Each row is a point on a landscape with many valleys, with its height.
A ball rolls from a point to the lowest of its 5 nearest points, and stops where none of them is lower. Distance is the straight distance between rows; heights are no part of it.
Buki (h 293): [  0 -26   4   2  -9 -19   6 -19 -10   0  14 -36  -5 -10 -22  -8  -6  11
  23  -2  -6   7   0  10  13]
vid (h 63): [  7   0   2 -38 -60   0  78 -48   9   0  17 -27  28 -35 -19 -21  -4  -6
 -14 -25  -1 -34   2  26  11]
Guzis (h 119): [ -7 -13   1 -41  -2   0  18  14 -10 -27 -17   7  -8 -18 -17 -36  10  -6
 -19  47 -30 -20   4 -31  39]
zol (h 217): [  8 -20  -1  -8 -29 -29  35 -28   3   1  11 -43   8 -19  -7 -10   1   1
  -6 -17  16  10  17  35  -2]
pena (h 108): [  8  13  -6  14   6  12 -29   2   0  36   4   4  18  18   1   7   4  18
 -13  16  10  39   0   9 -30]
kor (h 150): [ -8  24   1  22  34   4 -21  22  25  30   3  41   9  43  44  35  15  19
  -4 -39  15   0 -46  -3  -8]
dufun (h 162): [-17   1  23  -8   4   3 -24   1 -13 -12 -12  35 -19 -14 -10 -42  18 -24
 -17  54 -42  -6 -17   3  32]
rugek (h 250): [ -6   1   6  43  12  14 -34   7  -4  -5 -15 -11  -9  -4 -17  -2 -20 -16
  12   3 -25   8 -31  -8  -2]
depuv (h 153): [  5   0 -15  -6  -5  12  17 -15 -14  13  47   5  11 -11  46  25 -16  -3
 -17 -43  41   2  37   3 -40]
votip (h 253): [ 15 -20   0 -50 -17  -2  27  20   1 -28 -20   4 -15 -37 -27 -42  24 -16
   3  67 -18  -2  40 -24  24]
Rofu (h 67): [-10  -8  21  -5 -25 -13  26 -24  -6  -6  23 -33 -14 -41  -9 -11 -18   6
  19  -3  -5   1  12  10  24]
rivik (h 496): [ 26  -4  -9  11  12   0   3  -9 -12  27  -3 -37  28   0  13   1 -13   6
 -18  -5   0  16  -2  -7 -11]
mer (h 431): [ -6   7   4  -4  30   0 -11  17   3  19  35  21  12  37  46  39   4  24
  17 -50  39  -9 -13 -19  -9]
vovug (h 96): [ 13  17   3  32  24  -2 -69  26  22  -1 -39  33  -9  26  -9  18 -20  10
  27   1  -4  22  -8  50 -19]
duka (h 346): [ -6  -7  -2 -43 -19  -4  37  18 -11 -31 -15  -3 -15 -27 -21 -31  11 -12
  -5  35 -14 -21  30 -29  31]
zedab (h 164): [ -9  30  18  12  36   7 -21  15  16  29  24  34   2  40  39  33  13  22
   8 -52  18  -5 -32 -13  -2]
vidig (h 132): [ 19 -14 -36  -1  -4 -13  42 -21  -5   3  18 -30  12 -20  13   7  -7 -13
 -37 -40  19 -13  29  -5 -30]
Lud (h 290): [ 17 -29 -12  -4  -5 -28  15 -24  -4   1  -7 -46   9 -14  -5 -10   2   1
  -1  -7   8  10  12  10  -6]
bikos (h 202): [ -8  -9  -7 -22  15   3   2  -6  -8  -4  50  -3  15  21  37  33   3  11
   8 -49  58  -3  29   2 -34]
bunor (h 62): [ -6  -4 -12   2  -2   1   9 -11 -18  15  33   1  -1   2  37  23  -3   8
 -14 -30  39   9  34 -13 -33]
kevuv (h 117): [-14 -15   7 -42   4   9   8  10  -6 -23 -19  20 -10 -21 -14 -41   6 -13
 -13  57 -44 -17  -3 -21  42]
lavo (h 331): [ -2  13  19 -17  30  13 -15  15  -2  15  38   0  26  41  52  28   4  26
  27 -67  41  -7 -19  -1  -7]
sovut (h 338): [-13  -7  -2 -46 -31  -7  56   0  -3 -47  -9 -14 -16 -27 -22  -5   2 -12
   3  19  -1 -33  43 -21  27]
zizeg (h 157): [ 11 -16  -7  20  12  10 -14  -6  -2   8  -5 -28   8   1 -10  -8 -24   0
  20   5 -21   3 -24  -4   1]
fali (h 40): [  8  22  -4  34  21  11 -60  25  21   6 -28  30  11  27  -7  14  -6   9
  11   9   3  26 -13  47 -23]
Dat (h 206): [ -4  -5   1  45  16   4 -23  -5  -2  -6 -21  -7  -4   3 -20  -6 -20 -10
  11   2 -30   0 -37  -5   2]
nop (h 103): [  5  -4  14 -24 -39 -17  42 -36  -6   2  18 -35  -5 -29 -10 -18 -18  -1
   5 -10  -2  -4  17  27  18]
vakez (h 145): [  4  14 -13  14  15  11 -29   9  18  28  -8  17  17  30   2  10  15   9
  -8  16  19  33  -8  16 -32]
ralem (h 283): [  1  16   5  48   9  20 -40  -3   0   6 -13   2  -4   1  -9   8 -27 -17
   9   1 -34  10 -29   0  -6]
fego (h 118): [ -8 -11  -8 -48 -49   8  74 -42  23 -34   4 -22  13 -32 -23  -5  -8 -14
  15 -11   6 -52  22  14  13]
gur (h 170): [ -3  18  -2  12  33   5 -20  25  23  25   3  42   9  50  35  31  13  20
 -13 -24  28  -8 -31 -15 -11]
gugos (h 44): [ 10  -3 -19  -1  -5   6  18 -10 -17  19  29 -11   9 -11  40  17  -7   6
 -32 -32  24   2  35 -10 -32]
Rap (h 127): [ -3  -3  10 -24 -43 -10  53 -40  -1   0  15 -35   4 -27  -8 -12 -14   1
  -5 -18  -9 -15  14  29  17]
pasi (h 445): [  4   4  -1 -21  20   1 -11   3 -11  -4  43  -6  23  41  42  33  -8  20
  20 -60  52  -6   8   3 -18]
luz (h 367): [ 31 -14 -21  -4   1 -18  18 -19 -17  11   1 -46  14  -4   5  -6   1   1
 -24 -18  13   7  15   1 -14]
kopo (h 421): [ 28 -16 -17  -2   2 -14   7  -7 -13  15  -4 -43  24  -8   1   0 -15   2
  -7   3   5  10   3  -7  -1]
faki (h 218): [-12 -12  -6 -10  14  -3  -2  -1  -7  10  40   7   3  18  38  36  -1  15
  10 -41  52  11  30  -7 -29]
fofem (h 345): [ 18 -20 -12   6   6 -16  -8  -6  -6  11  -6 -37  16   0 -12  -5 -12   7
  15  -8  -5   9  -4   0  -3]
zafe (h 68): [  8   0   2 -32 -47 -10  69 -48  13   9  21 -24  20 -29 -17 -25  -4 -10
 -16 -24   1 -18  11  33   3]
Pano (h 146): [  7  13   0  27  13  13 -28  12   7  35  -5  14  18  21   2   2   5  19
  -6  22  12  31 -12  17 -20]
Voz (h 60): [ 16  27  -4  29  30   2 -51  24  23   5 -40  38   2  34   5  20  -1   9
   9   6   6  10 -20  42 -13]
pumiv (h 244): [ 10  16   7  33  10  22 -45   2  12  27 -12  14   8  13  -7   4 -11  -3
  19  11 -10  33 -20  25 -19]
semif (h 152): [-16 -27   4  22  -3 -10   5  -5  -6  -4   8 -23 -14  -3 -22 -12   1   1
  30  14 -10   5 -17  -8  13]
bilok (h 48): [ 20  27  -6  22  33   8 -48  21  20  12 -29  37  16  40  -2  23   4  19
   1   7  13  15 -26  36 -19]
zazu (h 317): [  6 -13  -1 -52 -34  -2  34  18  -4 -28 -12  -1 -20 -45 -30 -42  26 -22
   6  56  -5  -8  49 -19  23]
nupen (h 296): [-15   0   7  45  14   1 -44   7  -4 -17 -22   2 -16   2 -20  -3 -15 -19
   1   1 -38  -6 -36 -10  -6]
Dag (h 276): [  6  23  -8  25  15  14 -33  14  13  18 -15  20  13  32  -9   8   4   6
   9  20   2  33 -16  22 -26]
serom (h 356): [ 24 -11 -15  -1  10 -22  13 -14 -16  12   5 -39  21 -13   3  -2 -12   1
 -19 -12  12  12   8  -1 -11]
fom (h 194): [  0  -6  16 -31 -34  -7  50 -44  -2  -4   9 -27   3 -36  -7 -13 -23  -1
   6 -11 -13 -19  12  15  24]
Muv (h 61): [  4  31  10  43  20   3 -66  24  12   1 -31  29 -11  19  -4  22 -17   0
  21   9 -12  26 -14  37 -23]
lolu (h 46): [ 16   1 -13   3   0   1   2  -4 -18  30  15 -16  14   1  28  15  -7   0
 -32 -16  22  22  26  -5 -27]
noda (h 125): [ 14  17 -13  20  32   5 -42  25  20  17 -24  31  14  42   4  13  17  16
  -6  11  22  16 -22  26 -23]
Vabev (h 22): [-33  -1  25  -3 -12  -1  22  -1 -10  -8  12  -5 -25 -23 -14 -20   2   7
   4  13 -30   4  -3 -32  32]
danum (h 200): [ 12  16 -10  14  32   5 -35  19  16  18 -17  27  20  44   8  19  12  25
  -9   4  28  14 -20  14 -25]
pem (h 308): [ -9  17  17  55   6  10 -46  14   0 -16 -22  14 -18   1 -11   0 -20 -25
  -1  -3 -42   0 -35 -10  -3]
Rus (h 465): [-13  -2   9 -32 -26 -14  55  -1  -9 -33  -8 -18 -14 -33  -6  -5  -8  -4
   4  12 -21 -29  24 -30  33]
Duni (h 178): [-18 -10 -18 -50 -57  13  81 -41  17 -43  15 -16  12 -37 -30  -8   4 -29
  25   2  10 -51  22  10  10]
moguz (h 141): [ -6 -17   1 -45   4  -2  13  20 -10 -21 -21  10 -11 -19 -25 -40  19 -16
  -2  57 -30 -19   4 -25  39]
ruvu (h 147): [-27 -15  23  32  15  -5 -42   8 -15 -38 -21  19 -19   4 -19 -25  25 -27
 -12  27 -37   4 -24   0  15]
dav (h 115): [  7 -13   4 -19 -41 -21  51 -40  -3   4  15 -32   9 -30  -6 -17  -2   2
 -19 -24   9  -2  23  32   2]
tured (h 199): [  8 -18  -9 -50 -13  -4  20  24  -1 -21 -16   9 -11 -31 -27 -46  24  -9
  18  62 -23 -14  25 -24  28]
Zigep (h 550): [ 30  41   9  22  46  -6 -68  40  32   1 -49  36 -12  36   8  29 -22  31
   9  -3  -6   7 -15  40   5]
Tibuz (h 191): [ -8 -24   1  29   5  -4 -12  -3  -4  -3  -3 -24  -3  -2 -25  -5  -6  -3
  23  -1 -18   2 -19 -12   5]
dotan (h 52): [-33 -25  12   6 -18  -4  13 -14 -12  -4  13 -24 -24 -16 -17 -14  -6   7
  17   8 -16   6   6  -8  26]
Kivu (h 201): [-10  -5  17 -31 -28  -5  53 -25   1  -9  12 -20  -8 -34  -7  -8 -25  -3
   5 -15 -18 -23  17  -6  29]
vipa (h 210): [-20  -4  -6 -41 -55   5  74 -27  10 -52  -3 -12  -7 -36 -23  -6   0 -18
  19   6   2 -49  39  -5   4]
nuvu (h 120): [-10  -4  -8 -15   7  -1  12  -8  -8   6  49   3   3  -1  39  28  -1   3
   1 -37  52   1  39   6 -38]
fava (h 289): [  7  23  10  43  14  22 -46  -2   8  19  -9   8  -2  10  -5   1 -28 -10
  15   3 -30  14 -29  19 -20]
Ruvi (h 235): [-16 -16   1  37   9   1 -19  -3   1 -19 -13  -7 -11   7 -15  -6  -8 -16
  14   2 -22  -6 -41 -17  10]
pepub (h 55): [ 20  27   3  31  34  -2 -66  36  27   0 -51  34  -5  28   2  35 -17   8
  12  -1  -3  12 -24  44 -10]
pap (h 27): [  3   1  -5  40  15  15 -29   6   3   4  -8  -5   3   3 -15  -1 -22  -6
  14   0 -38   5 -30  -1  -7]
nesa (h 33): [-28  -7  18 -14 -16  -1  31   9 -10 -13   4  -2 -20 -28 -11 -21  -2  -5
 -12  27 -26  -9   4 -35  44]
Binu (h 387): [ -8  -2  -1 -39 -36  -5  60 -19   5 -32   4 -23 -20 -38  -4  -4 -21 -13
   8  -6 -11 -39  18  -6  27]
fala (h 427): [  0 -13  -5 -53 -25  -3  41  19  -1 -35 -18  -6 -14 -33 -20 -31  23 -14
  -2  43  -8 -17  45 -27  25]
tivaz (h 106): [  3  -1 -15  18   9   3 -12  15  -2  27  13  17   8  40  17  26  20  16
  -9   6  40  14   0 -13 -28]
vev (h 251): [ 18 -16   0 -47 -27   5  16  19   3 -18 -18  12 -18 -54 -23 -48  29 -17
  18  64 -17  -1  37 -13  22]
zuki (h 172): [ 14   8  -9   9   3   8 -12   3  -4  39  11  -8  21  11  20  12  -1   7
 -18  10  21  33   6  -8 -19]
tamet (h 226): [ -8  16 -11   9  25  10 -20  23  15  23   8  27   2  44  23  37  19  25
  -6 -30  34  -3 -33 -14 -15]
Lutus (h 229): [-13  14   3   3  27   1 -22  22   8  35  30  17  16  50  42  36   5  26
  13 -51  23  -4 -22 -20  -6]
vum (h 35): [ 14  20  11 -20  19  10 -13   6  -5  16  54  -8  34  48  53  24  -7  29
  17 -74  44  -4 -10   3   1]
Bofo (h 299): [ 21 -26 -31  -6 -21 -27  50 -34  -2  -1  17 -28  11 -16  -2  -1   3 -14
 -31 -36  21  -6  28  13 -28]
fefu (h 122): [  2   4  -6   6  23  -2 -16  21   3  27  11  24   4  41  18  28  24  17
  -4 -10  36   3  -7 -16 -25]
Pul (h 149): [-23  -4  19 -22 -23  -4  34  -7 -11 -17  13  -3 -24 -29  -1 -12 -10  -8
  -6   6 -22 -20  14 -35  41]
Keva (h 37): [-21 -13  22   3 -21  -6  24  -9 -11  -7  12 -16 -25 -32 -15 -21  -8   3
   8  13 -24  -1   4 -12  25]
kavuz (h 56): [ -2  41  12  27  34  13 -26  23  13  25  -4  51   2  44  40  26  18  21
 -24 -30  13   9 -34   3  -6]
Bapib (h 154): [  9  14 -19  11  22   6 -29  20  13  23  -5  39  13  45   9  25  19  19
 -17 -10  28  11 -20  -7 -18]
ketar (h 238): [-16  -5  22 -25 -27  -5  47 -18 -11 -24   8 -21 -22 -30 -11  -3 -15   5
   8   6 -23 -27  22 -19  36]
gid (h 248): [-13  -8 -12   3  15  -5  -7   6  -6  16  29  13   1  19  30  32  11  23
  -1 -24  49  13  21 -13 -26]
gepil (h 155): [ -6 -20  -7 -46 -11   1  20  12  -2 -25 -18   5 -12 -22 -17 -34  17  -9
  -1  60 -26 -22   9 -30  32]
Velan (h 358): [  6  -4  -5 -55 -35  -3  47   8   1 -39 -10  -5 -15 -40 -27 -34  27 -27
   7  47  -3 -16  63 -18  15]
Git (h 34): [  5  12 -11   4   0   9 -12   4  -4  35  24   5  13  19  16  19   8  15
 -14   3  30  28  14  -7 -25]
banam (h 98): [-12  -4  18 -12 -26  -6  41 -23 -14 -11   5 -22 -18 -32  -8  -9 -15  -1
  11   8 -16 -11  12 -13  32]
midim (h 176): [ 16   6  -1   9   9  20 -10  -4  -2  37   6  -4  22   8   7   2  -9  16
 -13  11   7  28  -3  -6 -22]
Lekap (h 697): [ -2   0  -6 -12  21   1 -15  11  -3  16  37   4   5  32  33  38   4  17
  16 -44  48  -2   5 -12 -22]
pur (h 225): [ 16 -11 -10  16  18   4 -12 -11  -4  18  -4 -41  24   2 -11  -2 -18   1
  10   3 -10  15 -18  -5  -9]
madu (h 318): [ 17 -18 -12  -8   2 -23  14 -21  -9   7   2 -44  15  -8  -7  -2  -5   7
  -2  -1   0   2  10  13   2]
gepel (h 53): [  4 -24  -9  17   6  -7 -10 -12  -7   8  -3 -34   1  -5 -14  -5 -15   4
  21  -2 -15  11 -15  -6   6]
gaso (h 42): [-18  -9  16  38   6  -1 -29   6  -5 -31 -16  10 -19   4 -23 -11  10 -16
  -5  12 -27  -2 -32 -12  10]
mukug (h 291): [  8 -25  -7   2  -8 -21  14 -18  -4   4   5 -44   7 -14 -17  -7  -7   1
  12  -7  -2  10   4   8   5]
buvif (h 148): [-28 -18  18  34  -7  -3 -24   5 -12 -21 -12  12 -22  -1 -29 -26  19 -19
  -1  23 -26   3 -18  -7  17]
paba (h 340): [ 23 -22 -10  -2  -7 -24  24 -18 -12   5   1 -46  19  -3   1   3  -5  -5
 -28 -18  13  12  17   8  -9]
sinez (h 74): [  5  -1 -12   7  -2   0   0  13 -12  30  22   8  11  10  29  18  14   9
 -15  -7  33  20  26 -16 -31]
Sibo (h 84): [ 15  30  -6  17  36   7 -47  25  31   7 -31  34  15  47  10  31   7  16
 -18  -5  10  11 -26  26 -12]
Nite (h 17): [ 20   6 -12  10   6  -4  -3  -5 -13  29   4 -21  23   3  11   9  -8   2
 -23   0   3  29   9 -12 -11]
kep (h 209): [  8  43   5  20  35  -1 -45  28  25  15 -30  55   4  48  23  29  13  17
 -28  -6   2   8 -34  26   1]
veg (h 151): [-34  -7  32   9  -2   2 -16  -5 -15 -22 -13  27 -23  -7 -18 -39  22 -19
 -15  43 -33   5 -20   5  28]
mifuv (h 181): [-11   1   9  47  10  -2 -37  14  -9 -27 -30  10 -19  10 -20  -4  -4 -30
  -4  10 -40  -6 -35  -4   9]
gep (h 232): [-23 -29   8  27  -1  -7  -7  -7  -7 -14  -4 -22 -15  -6 -26 -16  -2  -3
  22   5 -14   3 -22 -14  11]
zilal (h 335): [ 17 -21 -24  -8 -12 -27  43 -22 -10   0   4 -31  11 -13   6   8   9  -3
 -30 -28  29   0  23  15 -22]
Fudos (h 255): [-19  -3  -7 -42 -47   2  65 -20  13 -48  -3 -14 -17 -33 -25  -6   1 -22
  18   4   2 -43  34  -3  12]
Mino (h 184): [-12  -3  16  46  15 -10 -45  13 -13 -39 -32  13 -14   7 -22 -11   0 -25
  -7   6 -33  -2 -30   4  10]
zofe (h 254): [ 17 -19  -6 -41 -25   9   7  19   4  -6 -20  13 -32 -49 -33 -47  17 -15
  37  74 -32 -15  21 -16  13]
Lin (h 402): [ -5  -7   3 -40 -36  -1  69 -39   7 -32   2 -17  -2 -35 -13  -8 -17  -3
  20  -7  -2 -49  16  -3  25]
gireg (h 14): [ 21  -7 -23   0  -4 -12  28 -17 -11  11  11 -26  16 -10  15   8  -3  -1
 -40 -23  13   5  25 -12 -22]
didok (h 207): [  9  11  -1  28  13  15 -32  -1   3  31   3  -2  20   5   0  -4 -11   2
   3  11  -8  23 -17  10 -12]
Vul (h 177): [ -9  -6 -16  -8   8   7  -1  -2 -10   9  43  13   4  16  36  36   5   6
   8 -31  56  10  36  -2 -34]
ginil (h 107): [ 15  -4 -29  -6  -1  -6  32 -21 -14   9  22 -23  12 -17  35  14 -11  -7
 -39 -38  17   1  32  -9 -34]
ter (h 204): [ 21 -19 -29  -2  -8 -18  37 -22  -6   5  16 -26  12 -18  16   9  -2 -13
 -34 -36  23  -8  29   3 -22]
sezi (h 101): [-13 -13   8 -40 -12  -7  36  13  -5 -24  -4  -2 -13 -27 -12 -23   7  -9
  -8  35 -23 -19  12 -32  40]
Zamar (h 169): [-28 -11  22  18   8   2 -33   3 -14 -27 -12  28 -23   1 -22 -31  26 -25
  -9  35 -31   5 -20   2  19]
lon (h 487): [ 19 -11 -13   5  11  -5  -8  -8  -4  25  -2 -39  19   2  -4  -1 -21   1
  -6   3   1  14  -8 -11  -2]
pigo (h 175): [-13  20  14   4  26   8 -22  13   6  34  35  23   6  40  46  32   6  25
  20 -57  29   0 -29 -16  -8]
Pufe (h 369): [ -6   4  -5   1  32   2 -21  18   7  12  22  25   4  41  35  38  10  26
   8 -45  37  -5 -12 -27 -14]
ked (h 190): [  8 -14   7 -30   9   3  -8   6 -11 -10 -22  28 -16 -24 -16 -39  12 -23
   6  63 -53 -26 -15  -4  29]
doke (h 337): [-27 -22   9  29   0  -2  -2  -1  -9 -17   2  -3 -24  -4 -24 -10  -1  -7
  15  10 -23   2 -23 -12  16]
Pufer (h 307): [ 22 -22 -26  -7 -19 -28  39 -33  -5  -3   9 -32   9 -25  -2 -14  12 -11
 -27 -23  23   4  23  22 -19]
Bul (h 193): [ 14 -31 -13 -42  -2   4  -6  12   0 -15 -26  20 -30 -34 -31 -46  20 -13
  25  73 -35 -20   3 -13  21]
lota (h 133): [  2  34  22  55   7  12 -66  20   3   0 -17  30 -22  -1 -14  11 -29  -9
  19   0 -24  21 -15  27 -14]
Roba (h 320): [ 24 -16  -8 -28 -41  14  -1  16   3  -9 -17  16 -48 -57 -33 -54  15 -27
  34  81 -40 -17  17 -23  10]
nuse (h 185): [  7  12 -10  19  27   1 -33  24  24  12 -22  38  10  48  11  22  17  22
 -18  -1  30  13 -37  17 -17]
mezig (h 88): [ 21  -4 -21  -2   2 -10  33 -23 -14  12  22 -24  12 -11  29  12 -12  -6
 -43 -33  20  -2  28  -7 -24]
rosi (h 676): [ 24  38   5  20  46 -10 -63  29  31   9 -44  29   0  41  17  34 -12  24
  -3  -2   0   4 -16  43   2]
vuka (h 262): [  7 -20   5  -6 -21 -27  22 -24 -11  -2  10 -44   6 -21 -17 -15  -4   4
   1  -6   8  20  19  19  12]
kive (h 273): [-12  -8  -2 -42 -46  -4  55  -2   3 -50 -11  -5 -23 -33 -25 -15  10 -14
   3  23  -2 -28  48 -15  17]
sil (h 79): [ -4  31  16  49  13  13 -60   7  13   9 -23  20  -6   6  -8  13 -21  -3
  15   7 -14  26 -19  36 -20]
San (h 80): [-17   2  10 -31  -2  11   9   5 -12 -16  -7  17 -10 -19 -17 -39   9 -10
  -9  50 -43  -9  -4 -25  39]
kap (h 124): [ 13 -10  -7 -17 -42 -24  53 -46   2   0  23 -25  12 -25  -7 -21  14  -7
 -27 -31  19   5  22  32  -3]
repu (h 168): [  3 -20  -6 -43   1   5   6  18  -3 -23 -24  19 -14 -27 -23 -42  18 -19
  10  67 -32 -18   2 -21  28]
Ralup (h 295): [ 16  15   6  37   8  26 -40  -4   8  30  -5  12  10  17   0   3 -15   2
   7  12 -15  29 -20  20 -16]
nug (h 336): [ -5  27  22  56  11  20 -50  12  -7 -12 -33  17 -12   5 -10   8 -20 -26
  -1  -8 -38  -2 -29   2 -10]
pelal (h 173): [ -5  -6  -6 -46 -47   2  72 -36  14 -39   2 -17   7 -40 -32  -3  -6 -10
  21 -12  -2 -51  17  13  19]
sevu (h 242): [-32 -15  19  37  -1  -4 -11   3 -13 -22   0  13 -25  -4 -22 -26  19 -12
  -1  30 -25   4 -19 -11  21]
Bez (h 134): [ -6  35  17  20  32   9 -31  20  14  33  13  46   8  47  42  29  12  32
   9 -55  21   0 -37  -9  -2]
mefur (h 23): [ 11  -8 -19   0   5  -3  21 -12 -14  20  20 -23   8  -7  37  23 -12  -7
 -34 -28  22   4  30 -13 -31]
Pako (h 275): [  1 -26   6   1 -13 -19  14 -22 -10  -2   8 -47   1 -20 -13 -12  -8   5
  16  -6  -4  11   7  17  10]
salu (h 121): [  3  30  12  45  19   4 -66  31  19   2 -38  27 -27  15 -15  25 -24   5
  25   8  -5  24  -8  37 -17]
fiki (h 303): [ 18  32  -7  18  37   3 -60  34  27   9 -46  44   4  42  13  28  -1  13
  -3 -13   0  14 -22  44 -12]
sivo (h 93): [ 16  24  -4  15  26   5 -43  21  16  12 -24  41  14  44   9  24  17  18
  -7  -2  14   8 -26  19 -16]
kada (h 252): [-17   1  -7 -40 -51  -2  68  -9   4 -50 -11 -10 -20 -36 -27  -1   7 -19
  10  16   3 -37  44 -10  12]
tob (h 64): [-31 -17  23  14 -14   3   2   1 -13 -19  17  -3 -29 -17 -10 -25   9 -10
   2  27 -28   8 -13 -24  31]
zuz (h 282): [ -7   9  20  55  12   5 -47  17  -8 -24 -29  10 -12   1 -14   3 -21 -30
  -1  -1 -35  -3 -21  -2  -3]
nol (h 59): [  5  24   5  26  18  11 -49  12  14  18 -17  23   2  23  -5  10  -5   5
  17  15  -4  29 -19  41 -20]
Bezor (h 113): [  8  25   7  38  15  20 -48   2  12  10 -18  18  -7   8 -11  13 -18  -4
  15  11 -14  28 -22  27 -19]
Tev (h 142): [ -7  -2 -12   9   9  -2  -6  13   0  26  20  22   1  39  20  25  16  24
  -5  -8  46  14  11 -20 -31]
Vimug (h 161): [ 26 -11 -28 -13  -3 -24  31 -24  -8   7   7 -38  15  -7  19  11  -7  -8
 -45 -30  18  -2  19   4 -27]
lil (h 138): [-16  -3  13 -35   8  12 -10   8  -7 -15 -18  28 -13 -20 -10 -51  13 -23
 -16  57 -49 -19 -10 -14  34]
Fogun (h 51): [-25  -5  17 -22  -4   6  15   7 -22 -20  -5  13 -10 -21 -16 -30  10  -1
 -16  39 -33 -13   1 -26  42]
kugem (h 156): [  1  24  -3  16  36   0 -28  24  13  21  -9  42   5  49  25  32  20  21
 -19 -23  27   3 -32  -1  -6]
Tesu (h 13): [-31  -9  27   3 -10   9   1   7  -7 -24  -2  21 -14 -13 -12 -38  16 -14
 -28  45 -38  -4 -11 -16  39]
zav (h 123): [  5  10 -18  12  19   5 -23  19  13  23  -1  26  12  40  10  16  27  15
  -7   9  33  21 -15   2 -23]
kubib (h 464): [ -8  -5  -7   0  25   0  -6  19  -1  19  23  13   0  33  29  38  14  24
   8 -26  49  -5   3 -22 -21]
zipuz (h 45): [  2   2  -7 -45 -48   2  77 -56  12 -15   9 -30  28 -29 -27 -22  -6  -9
  -2 -28   2 -42   6  17  16]
gizi (h 203): [ -7  19  13  -4  22   5 -15  20   4  29  36   9  23  46  51  27   9  29
  24 -67  27  -3 -20  -5  -4]
domar (h 54): [  0   4  -8   8   1   3   6  -4 -13  22  32  -1  -3   3  34  28   0   9
 -26  -9  29  18  25 -20 -37]
fome (h 182): [ 11   5   6  34  18  19 -32  -2   1  15  -5 -12  12   4 -13  -1 -25  -3
  18   8 -21  16 -27   8 -10]
kitu (h 330): [-16 -10 -16  -7  13   2 -11   3  -7   8  32   5   2  26  37  32  12  21
  11 -42  51   0  22 -16 -30]
lutog (h 224): [ -2  16  20  -1   9  10 -19  22   0  32  48  -9  24  40  46  13  11  32
  21 -83  34  16 -20   8   5]
bopo (h 526): [-21 -12   3 -42 -30  -4  49   5 -12 -34 -11 -20 -18 -29 -14 -14   2  -9
  -2  23 -19 -28  22 -38  34]
Boma (h 102): [  6   3   4 -39 -40  -2  68 -47   8 -18   9 -29  15 -40 -13 -10 -19 -11
  -3 -22  -7 -35  11  18  16]
lunag (h 309): [ -8  -2  -3 -43 -37 -11  58   9  -3 -41  -8  -3 -20 -33 -26 -21  25 -25
   5  37   0 -20  55 -20  20]
lok (h 457): [-14 -10   0 -36 -29  -4  56   5  -9 -42  -8 -12 -17 -26 -18 -15  -3 -15
   2  21  -6 -30  35 -30  31]
gofi (h 192): [ 15   8  -5  16  11  16 -16  -6  -1  38   0 -18  27   5   4   0 -11   4
   4   4  -6  24 -12   1 -11]
kida (h 167): [  9  39  -5  16  32   5 -40  20  25  16 -22  51   8  49  24  27  18  16
 -25  -9  12   0 -36   6 -10]
Rif (h 47): [-24 -18  14  -1 -28  -2  22 -20 -13  -3  18 -26 -15 -27 -10 -12 -12   4
  26  11  -8   4  12  -4  25]
fas (h 109): [ -1  28  11  54   9  19 -58  10  10   5 -22  19 -12   9  -7   4 -26 -10
  15   9 -26  25 -18  18 -12]
Vek (h 171): [  8  -4  -5  28  15  11 -20  -7  -4  17  -7 -20  19  -3  -7   3 -23  -4
  15   9 -17  14 -22  -7  -7]
farir (h 16): [ 12  22  -5  27  24  10 -47  13  25  13 -24  32   9  39  -1  17  -1  11
   4  11   7  27 -22  40 -21]
Tilid (h 144): [-26   0  27 -10   3  14  -5   7 -20 -20 -10  29 -14 -20 -12 -40  18 -18
 -17  45 -52  -6 -14  -9  35]
zirid (h 631): [ -8   6   1 -20  25   5 -10   9   2  11  38   4  18  48  46  30  -3  24
  22 -64  48 -11  -7 -11 -14]
tusa (h 49): [  6  -1   4 -23 -44 -18  52 -50  -5   0  25 -36  10 -35 -10 -23   3  -5
 -16 -21   4  -6  17  41  12]

Call two points neighbours if one is among the 5 nearest of the other. Go from one point of each pair to the other, from neighbour to neighbour, staying as low as possible. Name the highest point that can't be avoided.
kavuz / Tesu | gofi
pepub / gireg | kida
farir / vum | gizi
Tesu / zipuz | nop
gireg / kavuz | kugem
gaso / zipuz | Zamar
gireg / Nite | lolu
farir / pepub | Voz
Vabev / Tesu | Fogun
pap / gepel | Vek
zipuz / tusa | vid

Write out the way that a ball takes from each point below.
mukug | vuka zol dav tusa
Pako | vuka zol dav tusa
Lud | vuka zol dav tusa
